Each scene shows the same named points in several views. A view is turned or mirrored, shifted and resized as a whole, has a little noise and may leave points out.

Scene 1
View 1
k_516: -20 -46 28 -36 -16 32 6 -24 -21 7 -10 -9 -16 35
k_151: -9 -32 48 -64 -69 53 -50 -10 -68 16 -18 -9 -8 70
k_525: -24 -45 13 -14 14 15 39 -46 5 2 -12 -14 -19 2
k_808: -13 -39 49 -54 -61 48 -23 -29 -60 32 -16 -22 -9 47
k_705: -18 -28 13 -22 -10 16 -5 -32 -11 -9 -29 2 -17 21
k_108: -18 -37 21 -40 -10 30 -13 -9 -19 -14 -11 9 -18 50
k_463: -14 -26 21 -37 -24 27 -18 -21 -29 -3 -24 3 -15 35
k_794: -11 10 6 -4 -26 -1 -25 -52 -24 -7 -59 0 -14 -6
k_647: -12 -7 16 -16 -27 13 -18 -47 -28 2 -45 -2 -13 7
k_831: -12 -31 40 -53 -57 43 -40 -16 -56 15 -20 -7 -8 54
k_838: -15 -26 25 -26 -28 24 -5 -40 -29 10 -28 -13 -13 19
k_971: -7 21 -25 20 15 -21 -20 -47 4 -41 -68 30 -24 -16
View 2
k_463: -16 5 -46 -7 -21 -20 -24 9 38 -7 28 3 -32 21
k_516: -18 10 -46 -1 -15 -10 -28 9 27 4 23 9 -29 27
k_705: -26 -1 -36 1 -9 -2 -34 3 23 12 30 8 -28 31
k_794: -41 -49 -12 -2 4 0 -25 -13 24 28 49 -12 -44 41
k_831: -2 -9 -63 -18 -34 -44 -12 28 59 -25 50 -12 -41 15
k_108: -16 28 -46 -4 -21 -18 -31 6 34 -10 14 11 -22 15
k_808: 5 -15 -76 -10 -36 -42 -18 42 51 -21 60 -9 -47 23
k_151: -1 -1 -73 -23 -44 -56 -6 35 71 -40 43 -17 -44 3
k_971: -61 -18 27 -3 22 14 -26 -59 19 36 9 0 -19 28
View 3
k_794: 0 2 42 2 4 -6 -13 14 11 16 -24 -12 27 -10
k_705: -10 6 18 -1 7 1 -11 9 5 16 -5 -13 9 -15
k_831: 12 19 -15 1 -4 -5 -18 21 -1 18 14 11 17 -11
k_151: 24 29 -19 6 -1 -9 -22 26 4 20 13 27 25 -14
k_971: -14 -19 59 -10 -5 -1 -10 10 -1 15 -27 -38 23 4
k_838: -3 16 13 4 14 1 -13 13 12 15 -7 0 13 -24
k_516: -10 9 7 -2 6 3 -11 9 3 14 3 -9 5 -17
k_808: 14 31 -12 11 13 -3 -19 21 14 19 8 22 18 -25
k_108: -6 6 -3 -6 0 3 -13 11 -2 16 10 -9 4 -10
k_525: -26 5 22 0 22 12 -6 -1 12 14 -8 -21 -7 -30
k_463: 0 12 4 -2 3 -1 -14 14 3 16 4 -2 13 -12
k_647: 0 7 29 4 9 -3 -14 15 11 16 -16 -6 22 -15
View 4
k_151: -12 34 -17 -42 11 22 61 23 -39 -58 -46 -12 -37 43
k_705: 0 -12 -10 3 14 22 8 9 -23 11 -7 -10 -9 25
k_838: -19 -5 -8 -14 19 23 20 0 -39 7 -20 -14 -14 27
k_463: 0 2 -10 -7 12 24 25 16 -26 -14 -16 -10 -17 30
k_525: -11 -36 14 16 7 28 -21 -5 -33 34 -4 -26 -1 33
k_647: -14 -5 -23 -13 34 15 26 2 -26 20 -8 -2 -8 7
k_971: 26 -25 -41 20 44 15 4 12 13 54 38 24 10 -15
k_831: -16 19 -16 -35 13 22 53 18 -42 -37 -38 -11 -31 35
k_794: -8 -9 -32 -13 45 12 28 1 -18 33 6 9 -1 -1
k_108: 13 2 -4 0 -2 23 10 22 -20 -27 -12 -17 -24 39
k_808: -24 8 -9 -32 16 21 42 8 -48 -21 -38 -21 -26 34
View 5
k_151: 23 28 -8 9 2 -12 -25 36 3 32 15 -49 -33 -32
k_647: -18 18 -16 -1 3 -9 31 19 25 12 -25 -16 -2 -6
k_108: -10 1 -5 13 -18 -17 0 5 6 2 11 -3 -7 -26
k_463: -14 6 -14 10 -16 -23 0 13 18 3 7 -7 -8 -24
k_838: -17 13 -20 3 -1 -21 12 21 30 9 -12 -16 -16 -8
k_516: -15 7 -12 11 -13 -21 9 9 18 0 0 -5 -7 -18
k_794: -17 16 -12 -2 8 1 48 16 21 14 -37 -17 5 2
k_705: -19 6 -10 4 -5 -6 35 9 17 4 -22 -2 7 -8
k_831: 12 22 -9 4 2 -13 -12 33 9 24 7 -39 -29 -25
k_525: -45 -3 -26 4 -15 -36 21 3 44 -12 -12 17 -3 -4
View 6
k_705: -6 9 5 -2 0 0 5 -4 -8 0 5 -18 -8 -17
k_794: 4 23 4 6 -6 1 -4 -8 -2 29 19 -18 1 -36
k_808: -5 -9 -10 -7 16 34 -14 0 -44 -16 38 -26 -3 -13
k_971: 11 34 16 9 -15 -33 10 -4 23 34 -5 -8 -1 -36
k_647: -2 14 1 0 -3 8 -5 -9 -8 15 18 -21 -3 -29
k_831: 7 -6 -8 0 17 24 -10 8 -41 -11 39 -22 -1 -18
k_525: -31 11 5 -9 -6 10 9 -18 10 -8 -12 -21 -15 -12
k_516: -8 4 4 -4 4 4 5 0 -12 -11 7 -17 -8 -11
k_838: -12 5 -3 -5 2 19 -5 -9 -15 0 16 -22 -5 -20
k_108: 3 0 4 -4 10 -2 6 11 -21 -19 6 -13 -10 -7

In a view up to two points have been moved. Name them for each view, in the order of its rows, or write none.
view 1 => k_516
view 2 => k_794
view 3 => k_831
view 4 => k_808
view 5 => k_463, k_705
view 6 => none
